Each row is a point on a landscape with many peaks, with its height.
From any point a climber steps to the highest of the 2 points nearest to it. It stops when none of these is higher. Distance is the straight distance between rows; heights are no part of it.
<1214>: [  0  -6  -3  20   8  -4 -11   6 -27 -34 -17   7  -4   0  -6  28  20  10
  10  17  11  -3 -12   9 -37  23   4  -2   0 -22  34   5  -6  -5  -2  -1
  -6  -7]  height 2.09
<46>: [-12  11  -8  -2  -1   5   9   7  10  28 -13 -52   5  31   9   3  -6 -14
  13 -18 -40 -14   3  23 -28 -12  19  21  10   3 -70 -12 -20  25   5  17
  -8  23]  height 3.24
<93>: [ 21   4  32  -8   0   7 -34  20   8 -20  15   1  33   0  -2 -15  49 -15
 -30  16  42  22 -22 -18 -23  -6 -25 -23  -8  34  16   9  -2   4 -33 -27
 -14 -25]  height 4.78
<385>: [-13 -60   4  13   6  -2 -12 -11   8  -2 -25  32 -16 -25 -38 -24 -20 -14
  12   5  -6  28  28   7  41  27  -1  32  21 -24  21  -9 -17 -11  32   9
  30  14]  height 2.22
<245>: [-26  23 -22  10   0   2 -38 -14  48   7   4 -57  25  31  22   7  18  12
 -22  -1 -23  -9 -11  -4  -5 -38  -2 -17  37 -19 -50  26   6  -8 -13   1
 -34   3]  height 3.16
<610>: [ 13  23  19  -2 -26  -9  33   2  23  20  17 -15  -1 -11 -16 -22 -17 -33
 -20 -41 -17  21  28   3  -5  11  37  30 -32  49 -44 -14 -13  16  -3  -1
  20  15]  height 1.89
<540>: [ 30   1   8 -14  10  19  39  20 -28  33  20  25 -10  11  19  -7   1  25
  -3  18  -5 -24 -13  -9  32 -38 -17  -9  -8   4  19   4  42 -16   0  15
   3 -29]  height 4.08
<810>: [ -5   5  -4  14   8   4 -22  -5  29 -26 -17  11  14 -10 -13  -2  -7 -16
  11   3  26 -11 -19  -6 -20  31  -5 -10  -9  -4  25  -7 -17 -13  -8 -17
 -17  -8]  height 5.51
<795>: [ 19  10  30   4  -1   2 -16  20  23 -13   5   7  27 -13  -9 -21  36 -21
 -14  -4  32  -4 -12 -20 -15   8 -12 -15 -13  25  17  -3  -6  -4 -25 -27
 -13 -22]  height 5.49
<42>: [ 28  -2  20 -27  -2  -4  37  10 -25  43  14   5 -13   4  20 -17  16  14
   8  -6 -17 -26   6   2  14 -27  -4 -13  11   6  -1 -18  20  11  -2  19
  -7  -6]  height 2.55
<1150>: [-12 -45   0  21   6   0 -10  -7   2 -13 -23  39 -13 -28 -35 -15 -35 -19
  14  10   8  16   7  -2  35  26   1  26   2 -17  39  -4 -16 -14  24   2
  27   7]  height 2.48
<835>: [ -5  -5  -9 -22  -5   0  21 -16  13  13   4   5 -19 -11   6  11 -14  16
  41 -36   1 -30  26   0  45  15 -13 -30  22 -27  33 -32  15   4   2   2
 -11  12]  height 2.79
<603>: [ -4   2   8  -9  -5 -20 -61   1  -2 -41  27 -34  23  29  22  23  39   8
 -35  26   8  56 -26 -20 -35 -46  -6 -10   7  25 -33  18  -8  45  -5  -1
   8   0]  height 3.74
<833>: [-25 -10  -7   8  14  -6 -23 -13  -7 -39 -30 -17  20   0   4  33  28  12
  24  -1   6 -12   9  19 -16   9  -4 -12  18 -50  20   1 -13   8 -11  -9
  -6  17]  height 2.71
<1254>: [ 11  -8  16 -14  -4  17  13  26 -46  32 -10 -26 -10  18  20  -9 -16 -11
 -10   7 -29  21 -18  26 -53 -32  16  31  -2  12 -42  -5 -12  27  -2  32
  20  -2]  height 4.69
<1208>: [ 16  -2  29  -5 -20 -14 -15  28 -33   0 -13 -30   9  25   8  13  15 -16
 -11  15 -22  33 -12  13 -68 -15  23  16   0  21 -45   2 -26  44   5  17
  11   0]  height 7.16
<504>: [ -8 -13  16  20   5 -20  34   5 -32  19  16  37 -44 -20 -12 -10 -37 -11
   4 -10  -7  -5  18  -6  31   5   1  26  -5   6   7  -2 -25  -9  14  10
  15  10]  height 1.32
<411>: [  2  -4  -3  10   1 -18  11   6 -45  10 -19  -8 -18  11   1  18  13   4
   9  11 -22 -11   2  18 -40   5  20  11   6 -14  -6   4 -19   8   6  16
   4   8]  height 0.32
<814>: [-22 -21  -3   4  15  33 -10  -9 -22 -34 -27   9  12 -23  -9   6 -28   1
  31  -6  28 -15  -3   2  33  32  -9  10  -2 -38  65  -6  18 -33  14   1
  -6 -13]  height 2.74
<995>: [  9  33  -1   4 -18  -5  -2 -24  72 -20  25 -19  15 -13  -1 -29  17 -21
 -31 -38  13  -5  16 -11   1   7   2  -6 -20  27 -17   6  29 -20 -20 -12
 -10 -14]  height 5.27
<1014>: [-14 -27   6  28   2  16   7  25 -25 -26  -1  42 -19 -26 -36  13 -38 -11
  17  10  19  -6 -29 -14  14  30 -11   7 -26   4  59  28  -8 -40  20  -6
   8 -32]  height 2.32
<416>: [ 23  24 -12 -32   3  17  14 -15  30  41  21  -9  -8  15  31 -16 -15  14
  -5  -2  -5 -15   4 -12  24 -34  -8 -23  14   4 -27 -26  27  -5  -5  21
 -23   2]  height 3.05
<398>: [-13  21 -12   5   2  -3 -45  -4  13  -3   0 -50  19  44  33  22  20  16
 -21  21 -27  11 -16   0 -22 -48  -4  -7  28 -14 -49  15   1  14  -5  11
 -24   9]  height 2.92
<1249>: [ -2   7 -13 -10   0  -9  11  -3   3  27  -9 -39   3  24  15   7  11   5
  21 -16 -34 -32  11  20 -18 -12  11  -6  20 -10 -45 -12 -13  20   0  11
 -16  21]  height 2.84
<1247>: [-20 -22  11  24   6 -14  28   4 -29   2  15  48 -41 -28 -19  -1 -43  -3
  14  -6   1   0  22 -13  51   4 -13  24  -6  -5  24   9 -10 -25  24   7
  24   3]  height 1.57
<171>: [  1  22 -26  11 -26 -15  -1 -24  62 -10   7 -12   8  -4 -30 -14 -28 -34
 -16 -19 -12   3   7   1 -14  29  22  17 -37  46 -26   3  -4   2   5 -19
  11  21]  height 3.14
<460>: [ 19  14 -16  -7 -13  11 -35  -1  47  11  -8 -30  17   0  -3  -6 -28 -22
 -47  21   1  25 -32 -38 -24 -25  -1 -15  -3  43 -25   5   4 -16 -10   3
 -15 -17]  height 4.16
<296>: [-14  17  -2  -2   0 -11 -53  -1  12 -19  17 -37  26  34  28  17  43  16
 -27  19  -2  30 -17  -4 -27 -47  -4 -13  21  -4 -35  20  -3  20 -11   1
 -13   5]  height 3.26
<86>: [ 32  23  36 -19 -11  19  25  17  26  40  27  -5   4   0   2 -26 -32 -27
 -33 -21  -6  40  10 -17  12 -26  21  19 -27  55 -45 -19   8   9 -10   6
  20 -10]  height 3.23
<846>: [ 37  -8  18   1  -1   9 -10  31 -29 -20   9  17  -3  11  -2  11  25   3
 -19  38  24  15 -36  -8 -24   2 -17 -10 -10  22  32  19   9  -5  -9  -5
  -4 -38]  height 3.20
<264>: [ -2  -3  -1  15   4  -6 -22   4 -34 -49  11   0  -1  14  10  34  50  24
   0  24  14  16 -20   9 -46  13   0 -11   3 -12  11   9   5  15   0   0
  -7  -5]  height 1.79
<714>: [-15  28 -17  -6 -17  -8  32 -10  16  27  17  26 -26  -3  -9  -3 -51  -4
   9 -15   9  17  41   9  53  27  11  14   4   1 -19 -12 -11  13   0 -13
  -4  44]  height 3.60
<599>: [ 18  -3  24 -17   6  14  50  35 -54  41  20  27 -10   4  14  -6  10  17
 -11  22 -17 -23  -7 -11  35 -45 -18  -6 -14  14  16  18  41  -7   5  11
  22 -37]  height 4.45
<737>: [  9  14 -20   7  -6   5 -48   3   8 -15 -12 -34   1  33  15  27 -14   6
 -33  46 -11  27 -42 -16 -42 -23 -10 -13  10  14 -29  13   4  -3  -1  25
 -17  -3]  height 5.36
<1212>: [-24 -14 -17   2  11  -4  -3 -13 -32 -30 -18 -17   4   5   7  46  33  35
  28   0  -9 -17   9  27 -20   5  -4 -16  19 -54  28   3   5   6   1   0
 -12  11]  height 2.47
<694>: [ 19   4 -15   6  15  21  24   7  -8  22  20  31 -25   9   7  -4 -30  24
  10   7   1 -19 -22   2  16   0   2   5  -1   3   4   1  21 -34  10  19
 -12 -16]  height 1.67
<900>: [  7   3 -11 -24  -3  22  31  16 -74  30  -5 -11 -15  19  25   4  17  29
 -13  32 -38   7 -14  17 -26 -25  10   6  -9 -10 -18  13  18  17  14  19
  15 -17]  height 0.74
<555>: [  5   0 -19  17  12  37  28  27 -31  20  17  39 -28   0  -5   5 -33  33
   1  16  -9 -10 -37  -2  16   6   7   8 -15  10   3  24   9 -44  21   6
   2 -29]  height 1.47
<427>: [  5  12 -19  10 -23 -10 -17 -13  63 -15  -4 -11  15  -9 -34  -9 -13 -32
 -16  -6  -1  -5 -18 -10 -30  32   5   0 -32  37  -8   5 -18  -8   4 -26
  -4   5]  height 3.87
<524>: [-13 -50 -14   5  15 -10  11 -16 -24  12 -21  18 -35 -18 -23  -4 -31   4
  13  -2 -24   4  34   6  35  13   2  28  16 -31  22  -3 -17 -10  28  13
  29  19]  height 2.06
<1089>: [-15 -25 -20  -1   2   9  -7 -25  43  -8 -32  11   5 -22 -25  -9 -21 -13
  24  -7  14   9  27  10  49  36   9   7  16 -24   6 -17   3   6  14 -11
  19  26]  height 2.65
<119>: [ 16  16 -24   1   5  11 -30   2 -10  -6  -6 -20   0  34  27  20  -2  22
 -22  42  -6  12 -30  -8 -36 -30  -8 -10   9  -1 -15   9  17 -12  -6  21
 -12  -9]  height 6.03
<451>: [-27 -43  -3  29  13  -1  12   7 -36 -12   3  46 -37 -33 -33  -2 -48   3
   7   3 -11   9  19 -11  43   8 -10  31 -10  -8  30  21 -18 -38  38   0
  34  -4]  height 1.80
<792>: [ 28   6  -3 -42   1   7  20  -5  -4  36  11 -13   3  16  37 -17  10  24
  -1   3 -20 -22   4  -2  13 -49 -13 -29  13   1 -11 -22  28  11 -13  18
 -16  -2]  height 2.81
<1154>: [ 29  -1   4 -13   5  11 -29  14 -31 -32  21   1   4  20  15  18  32  12
 -35  48  34  35 -33 -17 -26 -19 -27 -15  -7  24  24  18  18  10 -18  -7
   3 -32]  height 3.55
<761>: [ 29  -1  68 -13   1   7  43  34 -36  48  31  17 -15  -1  11 -25 -23 -28
 -21  -1  -8   7   2  -7  27 -46  -4  15  -9  41 -21  -9   7  12  -4  20
  35 -14]  height 4.37
<762>: [-10 -16 -29  -6  12   7  15 -21  -2   3 -11   7 -18 -10  -7  18 -31  19
  39 -18  -1 -30  13  13  28  17   2  -3  19 -33  32 -17  12 -11  11   6
  -5  11]  height 2.53
<454>: [-16   8 -29  24  14  -8 -13 -14  12 -15 -32 -21  -1  28  -8  37 -13   7
  31  12 -19 -22  -9  20 -26  15   9   5  21 -26 -15   1 -21   1   4   3
  -9  21]  height 3.70
<24>: [-37   3   0  14  14  -2 -37 -12  17 -51 -22 -20  36   3   3  20  34   0
  12  -2  14  -2   0  10 -21  17  -7 -17   4 -38  10  10 -25   7 -22 -23
 -11  17]  height 3.01
<759>: [  0 -22  20 -17  -1 -24  50  13 -58  42   6  11 -39 -13   4  -9  19  10
  12 -15 -40 -26  25  -1  12 -10 -10  -1   3  -9  23   0  11   8  16  15
   2 -10]  height 2.00
<200>: [-20   4  -5  -1 -18 -14  36  -7 -12  28  18  36 -39  -9  -6   0 -58  -1
  11 -14   0  22  48   8  65  17  -5  15   9 -11  -9 -10 -18  11   5  -5
   1  40]  height 3.12
<1047>: [ 32  19  51 -15  -7  15  32  26   5  45  33  12  -5   2   5 -25 -31 -24
 -23  -8   3  22   3 -16  28 -29  10  15 -14  47 -33 -18   2   7  -6  12
  20  -8]  height 3.71
<33>: [ 23  33  22   3 -20 -10  11  -7  60 -19  23  -5  14 -21  -9 -29  25 -30
 -28 -39  18  -4  19 -14   7  11   2   2 -33  39  -1  -3  21  -9 -18 -20
   4 -13]  height 6.15
<875>: [ -8  -5   3  -7  -3  13  24  16 -22  40  -8 -39 -10  21  13  -9 -13 -14
   8 -12 -36  -4  -5  33 -41 -19  17  30   9   1 -58 -16 -20  29   2  30
   4  20]  height 3.83
<1218>: [-11  16 -30  13   5  -2   7 -10  24  12  17  25 -20   5 -15  -7 -64  -4
  11   4   4  -2  -8   6   6  34  19  18   2  21 -26 -12 -12  -6   3  -3
 -11  27]  height 5.01
<975>: [ -5 -25 -22  20 -18  -5  -9 -25  57 -15 -33  13  17 -22 -40 -23  -9 -34
  -5   0  -3  17  13   8  17  43  16  12 -24   6  -2   1 -13  14  15 -26
  40  26]  height 3.84
<930>: [-13 -32 -25   0  11  -1  17 -21 -12   8 -13  16 -29 -15 -16   9 -43  11
  29 -10  -9 -10  24  10  41  18   5  15  20 -30  27 -10   0  -9  18  10
  13  22]  height 2.30
<423>: [-33   3  10  -4  20  12 -30 -27  32 -40 -25 -12  54 -22  10 -18  19  -8
   3 -34  31  -9  13  -8  18  36 -12 -20 -19 -23  19   6  -4 -15 -30 -34
 -13   1]  height 3.57
<1256>: [  2   5  21  -1 -13 -30 -41  11 -14 -36  20 -25  26  25  11  20  62   5
 -16  15   4  40 -12   4 -48 -24   8  -3  10  19 -34   8 -20  49   2  -5
   6   2]  height 4.46
<89>: [  2  14  -1   9 -30 -21  28  -9  26   7   6   0  -3 -18 -28 -24 -26 -39
 -24 -26 -14  22  33  -1  10  26  33  33 -37  41 -24  -6 -23  21   4 -14
  33  32]  height 2.50
<956>: [ -6   9 -15   4   8 -13  -6  -7  10   0 -16 -25   9  19   7  20  17  11
  22  -3 -15 -30   5  17 -24  -3   7  -9  23 -23 -21  -4 -14   5  -4   2
 -17  16]  height 3.21
<1052>: [  7   2  10  -8  10  -1  -5   2 -10  -1   7   4  14  -1  18  -1  47  24
  10  -3  18 -18  -2  10 -13 -13 -16 -19  16 -17  17  -7  12  -1 -22  -4
 -24  -9]  height 3.19
<1262>: [-32  16   5  10   6  -5 -38  -7  34 -42  -4 -23  41  -1   1   0  47  -8
 -10 -14  18   2  -6   0 -29  15  -7 -21 -11 -14  -1  22 -20  -2 -29 -29
 -17   7]  height 3.39
<789>: [ 14  10 -12 -22  -3   4   4   2 -55   7  -2 -25   4  36  38  17  23  30
 -12  33 -27  12 -13  16 -35 -41   1   2   0  -9 -27   7  21  27   4  21
   7  -7]  height 0.95
<487>: [-13  25 -26  -1   0   0  18 -15  33  14  18  31 -21   1 -11   3 -56   1
  20  -9  18   3  21   7  38  28  12   9   8   2 -11 -14   3  -1   6 -11
 -14  32]  height 4.14
<1163>: [ -1  18 -12 -21   0   8  14 -19  44  15  19   3  -9  -2  15   2  -5  18
  29 -32  12 -31  17  -1  31   9 -13 -35  21 -16   1 -27  21  -5  -5  -2
 -30   4]  height 3.03
<72>: [ -8   4  -8  -9   3 -17 -22 -13 -33 -26  26 -20  12  40  36  27  60  41
  -2  20  -7  17 -12  20 -25 -40  -9 -11  19 -16 -27  13  10  38   4  13
  -3   6]  height 1.34
<83>: [-11 -35 -12  -8   9 -20  23  -8 -47  17 -30  -5 -29 -10  -6  16   9  15
  20  -8 -35 -18  33  10  -1   5   0   5  12 -42  33  -1  -6   2  18   9
  12   9]  height 2.02
<971>: [ 15  10 -12   2 -18   2 -42   6  35  -5 -14 -31  10  20  -8  14 -17 -12
 -32  35 -13  25 -45 -15 -46  -5  -6 -10   2  32 -34  10 -14  -6   2  14
 -24  -3]  height 4.75
<319>: [ -4   7  -2  -3  -3 -22   2  -6  33 -10 -19 -24  23 -18  -3  -6  42 -10
   2 -32   0 -27  31  -1  -3   3  11  -6  -1 -10  -7  -3 -15  14 -16 -23
   9  17]  height 2.93
<687>: [-21 -18 -10  -9  -3  19  -3 -20  34 -10 -19  23  -3 -22 -17  -6 -37  -9
  31 -11  30  13  28  11  71  35  -3   5  18 -27  25 -20  17   0  19  -9
   9  23]  height 2.44
<679>: [-15   2   1   7   5 -21 -27  -5 -28 -39  19 -13   9  27  22  31  65  30
   6  13   4  10 -10  20 -35 -14  -3 -11  18 -20 -13  10  -1  31   0   3
  -8   9]  height 1.53
<495>: [ -6  24 -14  13 -13  -3 -26 -15  68 -15   9 -35  28   0  -4 -19  17 -15
 -30 -18  -2  -9  -5 -10 -23  -3   5 -11  -4  17 -32  16  10 -22 -14 -11
 -17 -11]  height 4.49
<130>: [  8   5  25   1 -18 -25 -30  18 -21 -20  -1 -36  23  33  13  23  40  -4
 -14  15 -20  37  -8   7 -57 -24  19  10   6  18 -50   4 -22  54   9   4
   4   3]  height 5.46
<408>: [ -3 -26   6 -15   3 -31  35  -1 -54  38 -16  -4 -34 -10   2  -4  13   5
  15 -17 -40 -22  33   5  -6  -3  -1   4   9 -22  16  -5 -11  16  12  15
   8  10]  height 1.76
<815>: [ 27  18  25   2 -11 -10   2  15  37   0   8  -1  17 -18 -18 -24  23 -28
 -17 -16  12  -6   3 -20 -11   6  13  -1 -20  39  -3  -7  -5   0 -11 -21
   5 -11]  height 4.97
<465>: [  8  19   3  -7   1  -9   9  -4  36   6   1  -2   6 -14   0 -10  19  -5
   6 -26  13 -27  18  -8   9   8   6  -8   3   0  -6 -18  -2   0 -10 -12
  -7   5]  height 3.38
<673>: [ 18   0  -7 -10  11  11  11   2 -17  10   5   6   1   9  20   4  27  36
  10   7   0 -23  -8  10  -5 -18 -12 -18  12 -17  16  -4  27 -12  -7   9
 -24 -18]  height 3.47
<826>: [  2   7 -11   5  14  16  16  -5  15   3  15  31 -17  -2   1   2 -32  15
  28  -9  24 -25 -10   2  24  15  -6   1   7 -10  23 -13  25 -30   8   8
 -26 -13]  height 1.88
<710>: [-19 -32 -11  31   9   5   7  13 -37 -13 -10  39 -33 -28 -35  11 -43   1
   5   9  -9   3  -8  -6  16  22   4  23 -16  -6  43  25 -22 -37  28  -3
  22 -14]  height 2.05
<909>: [ 22  -2 -11 -29   7  20  38  10 -25  29  13  14  -5  10  25  -7  16  44
   5  11 -17 -28  -8  -2  28 -37 -21 -27   1  -6  26  -1  49  -7  -2  14
 -15 -26]  height 3.80
<127>: [  1  11  26 -15  10   9 -47   3  -3 -18  26  -3  35   8  14 -14  62  -3
 -33  13  51  38 -18 -13 -15 -27 -32 -26  -2  25  11  17   3   8 -41 -23
  -7 -21]  height 4.32
<57>: [ 13  29 -19 -22   0  18  13 -20  46  33  27   5 -18  13  20 -10 -20  16
  10 -11  11 -16   6  -6  34  -6  -8 -24  19   0 -24 -25  28 -14   2  13
 -34   1]  height 3.28
<453>: [ 29  -5  20  13  -2   2  -5  27  -9 -13   2  24  -6  -1 -14   0   6 -11
  -4  21  21  -3 -33  -9 -23  13  -8  -5 -10  20  31   8  -9 -14  -8  -4
 -11 -28]  height 2.90
<214>: [ 17  24   4  -9  -1  -1  17  -2  30  26  14   1  -4  -1   2 -14  -2  -4
   2 -17   4 -15  10  -7  10   1  15  -1   4  15 -26 -21   2  -3  -1   3
 -10   6]  height 3.79
<286>: [-17 -33  -8   9  11  23 -10  -3 -33 -30 -36   9   1 -24 -20  14 -12   3
  21   6  10  -2   3   6  15  28   0  17   2 -44  64   0   6 -28  18   3
  12  -9]  height 2.57
<314>: [-18  -6 -44  25  17   4   4 -13 -19 -10 -30  -3 -19  16 -19  39 -34  20
  28  17 -24 -11 -14  24 -22  30  18  16   9 -25   5   9 -13 -19  14  10
   6  14]  height 4.40
<225>: [ -1  15 -15  11 -18 -14   9  -8  38   5   2   2   2 -10 -31 -16 -34 -32
  -8 -12 -10   6   7  -4  -6  31  29  22 -28  40 -25  -7 -27  10   6 -17
  17  27]  height 3.22
<818>: [-20  21 -21   7  -2   7 -43 -12  45   2   6 -43  30  13  22  -4  17   6
 -37   7   3   3 -17 -18 -11 -40  -5 -26  28 -11 -33  22  14 -18 -21   1
 -26  -4]  height 3.42
<66>: [  2   6   8  -8  12   9 -44  -3 -19 -32  28  -1  18  18  26   7  54  16
 -23  28  42  35 -24  -6 -24 -27 -31 -23   4   7  11  15  12  11 -28  -6
  -7 -16]  height 3.93
<637>: [ -3 -17  16  24  10 -10  32  17 -56  21   9  26 -46 -17 -13 -10 -25  -7
  -3  -2 -22  -7   0   1   0   5   8  27 -10  13   3  13 -29 -16  15  10
  16  -7]  height 1.03
<96>: [ 27  15  13 -14   0  -2   7  10  12  30   4 -12   9   4   9 -17  10  -3
  -7  -5  -6 -10   4  -2 -14 -21  18   2   4  21 -32 -18  -1   4  -7   8
  -3   0]  height 4.34
<302>: [ 19  -5  24 -17 -13   1  -3  25 -53  16 -10 -27   2  25  22   5   5  -8
 -14  20 -21  33 -14  16 -60 -33  15  21  -2  15 -39   1  -8  41   0  23
  21  -9]  height 5.62
<176>: [ 22 -14  22 -30  -7 -11  45  14 -62  47   6   1 -16   3  19 -20  29  15
   2   1 -35 -17   9  11   3 -33  -6  -7   8   3   3  -5  22  24   1  19
   1 -17]  height 2.29
<1156>: [-18 -30 -18 -14  -7  -5  25 -17 -13  18   4  22 -42 -13  -9   9 -47  14
  32 -22 -15   2  39   7  67  14  -9   0  22 -30  31 -16   7  -2  24  12
  13  27]  height 2.45
<936>: [ -4 -20 -10  16 -15   5 -14 -32  60 -35 -37   3  34 -29 -25 -30   9 -35
  -6 -15   7   9  17   7  23  45   2   3 -33  -4   9   0   3   5   1 -29
  34  11]  height 4.61
<350>: [-12   9  -5  -2  13  16   6 -12  28  -9   6  27  -7 -13  -2   3 -37   2
  37 -19  40 -21   3  -3  41  25 -10  -4   4 -20  34 -20  22 -20   6  -4
 -24  -6]  height 2.04
<9>: [  3   6  -6  16   3  -2  -2   1  29  -4   3  32  -8 -11 -23 -10 -34 -18
  13   2  23  -8 -18 -11   3  30   5   3 -10  15  18 -10 -15 -12   4 -11
  -8  -1]  height 6.90
<606>: [ 12 -18  20  24  -1  12  10  33 -16 -18   9  43 -16 -11 -27   7 -21 -13
   8  17  24  -9 -41 -13   2  23 -18  -1 -23  21  46  25  -5 -33   4  -1
  -4 -38]  height 2.56
<931>: [ 30  10   0  -7   2   6 -11  13  -4  15  -2  -7   2  20  15  -5  -3   3
 -12  23  -3   1 -23  -3 -31 -23   7   1   4  17 -19  -6   0  -8  -8  16
  -6 -10]  height 5.10
<993>: [-25  16  -4  18 -12 -13 -36 -12  56 -40   7 -42  40   1  -5 -12  42 -17
 -31 -24  -3  -3  -6   0 -34   3  -4 -11 -17   5 -14  36  -5 -12 -26 -25
 -14  -2]  height 3.89
<820>: [  2  11 -14 -18   2 -11 -20 -11 -51 -22  20 -27  11  41  42  28  37  39
 -18  34 -13  29 -15   2 -30 -51  -8  -1   4  -4 -29   8  20  42   8  14
  13  -4]  height 1.15
<1188>: [ -9 -17 -10  12  -6 -10   4 -16  35   2 -21  29  -4 -26 -30 -19 -24 -24
   5  -4   8  18  29  -2  44  32  14  19  -1  -5   4 -12 -15  11  15 -13
  30  29]  height 3.06
<551>: [-17  12 -20  14  -1   5 -28 -23  62 -31 -19  -2  26 -13 -19 -11 -11 -26
   0  -8  17 -12 -11  -8 -14  39  -4 -11 -23   2   6   0 -11 -11  -6 -33
  -8  -1]  height 4.70
<299>: [-22   3  -4  -5  -5  10  10  -9  26  -6   2  40 -14 -19 -11   3 -50  -8
  36 -13  42   7  24   1  72  25  -9   7   6 -20  34 -14  19  -9  15  -8
  -4  16]  height 2.26
<808>: [-17 -27 -26  -9   6 -10  14 -13 -37  -1 -30 -18 -12  -2  -2  35  14  29
  31  -7 -31 -25  21  20  -5   7   0 -12  21 -51  33  -2   4   3  12   7
   2  11]  height 2.23
<211>: [  1  -5  -2  -1  -4  -6  26  11 -68  24 -10 -15 -23  16  12  10  18  13
   2  13 -37  -3  -2  27 -44  -4  18  15   2 -13 -20   9  -5  15  14  22
   6  -2]  height 0.51
<1263>: [  8  -5  11  17  -6 -16   6  10  12   2  -1  31 -14 -20 -32 -14 -28 -30
   2   3   9  -4 -11 -15   3  24  12  12 -17  26  17  -5 -34  -1   5 -11
  12   5]  height 5.47
<1126>: [-17 -10  16   3  22  23 -15  -9 -19 -35 -21   8  28 -21   7   3  -8   2
  30 -15  39 -20   0  -5  24  27 -20  -6  -6 -31  61 -10  14 -26  -7  -9
 -25 -15]  height 2.95
<991>: [ -3  24 -22   3  -6  10 -42 -13  45   9   0 -38  27   0  19  -8  -7  -5
 -49  12   9   9 -20 -36 -12 -47  -1 -26  17  12 -26  11  19 -20 -23   0
 -17 -13]  height 3.69
<1138>: [-13   3  19  -9  10 -10 -19  -2 -14 -16   5  -3  27  -6  15   3  70  16
  11 -14  28  -7   8  12 -15  -8 -18 -21  11 -19  17   2  -4  13 -31 -17
 -19   2]  height 2.91
<598>: [-20 -13   3 -10 -19 -18  33  -7  -9  25  11  36 -43 -13  -6   5 -45   3
  25 -20  -3  19  51  -2  80  10 -22   4  16 -22  22 -11  -5   1  19   6
  13  28]  height 2.70
<821>: [-22   2  28  -2  23  16 -21 -13  12 -32 -21   7  46 -26  13 -15   3  -8
  17 -27  46 -15   8 -17  30  34 -23 -17 -16 -17  38 -10   3 -18 -21 -25
 -26 -12]  height 3.25
<54>: [ -7 -13  -9  16  11   3   3   4 -35 -18 -22  11 -10 -13 -13  27   5  13
  17   8   2 -11  -2   8 -15  23   8   7  -1 -34  48   5   0 -17   8   0
   3 -10]  height 2.31
<1049>: [ 10  -6   7  15   6  26  23  43 -48  14   8  33 -24  -4 -10  17   7  24
  -4  28  -3  -4 -30  -9   1   4   5  -1 -15   4  25  33  10 -32  20  -3
  10 -43]  height 1.25
<63>: [ -6  -2  17  -3   1 -26  -9   5  -4 -10 -21 -10  24 -25   1  -2  61  -7
   6 -18  14 -13  26  -2 -12   0  -3  -7   6 -16  19  -7 -19  22 -23 -26
   7  11]  height 2.54
<1193>: [ 26  -7  47 -15   3   5  47  31 -55  48  24  20 -17   2  15 -21  -5  -7
 -15  11 -17 -12  -3  -4  26 -47 -12   8  -9  26  -3   7  23   3   2  21
  31 -25]  height 5.07
<1228>: [ 19  12  15   6 -13  -7  10  14  21  18  16  15  -6  -8 -24 -21 -30 -27
 -11  -3   1   7 -15 -13  -5  16  22  14 -18  50 -17 -11 -26  -1   3  -4
   3   4]  height 4.27
<125>: [ 33  13  21 -15  -3   8   1  18  22  30   6 -15  16   4   4 -23 -13 -19
 -24  -5  -8  17  -3 -16 -18 -24  22   8 -13  45 -40 -14   0   3  -9   5
   9  -9]  height 3.72
<862>: [-21 -10  -2   9   3   7 -28 -33  49 -49 -37 -14  54 -24  -5 -25  20 -24
  -8 -27  13  -3  15   3  14  40  -9 -10 -34 -18  11  11  -4  -5 -20 -34
  16   6]  height 3.97

For each start below, name the point where the climber stops.
<453> -> <795>
<991> -> <119>
<63> -> <96>
<1156> -> <9>
<171> -> <9>
<1052> -> <1193>
<398> -> <1208>
<1249> -> <1208>
<820> -> <936>
<759> -> <57>
<637> -> <795>
<694> -> <936>
<814> -> <936>
<1212> -> <33>
<504> -> <795>
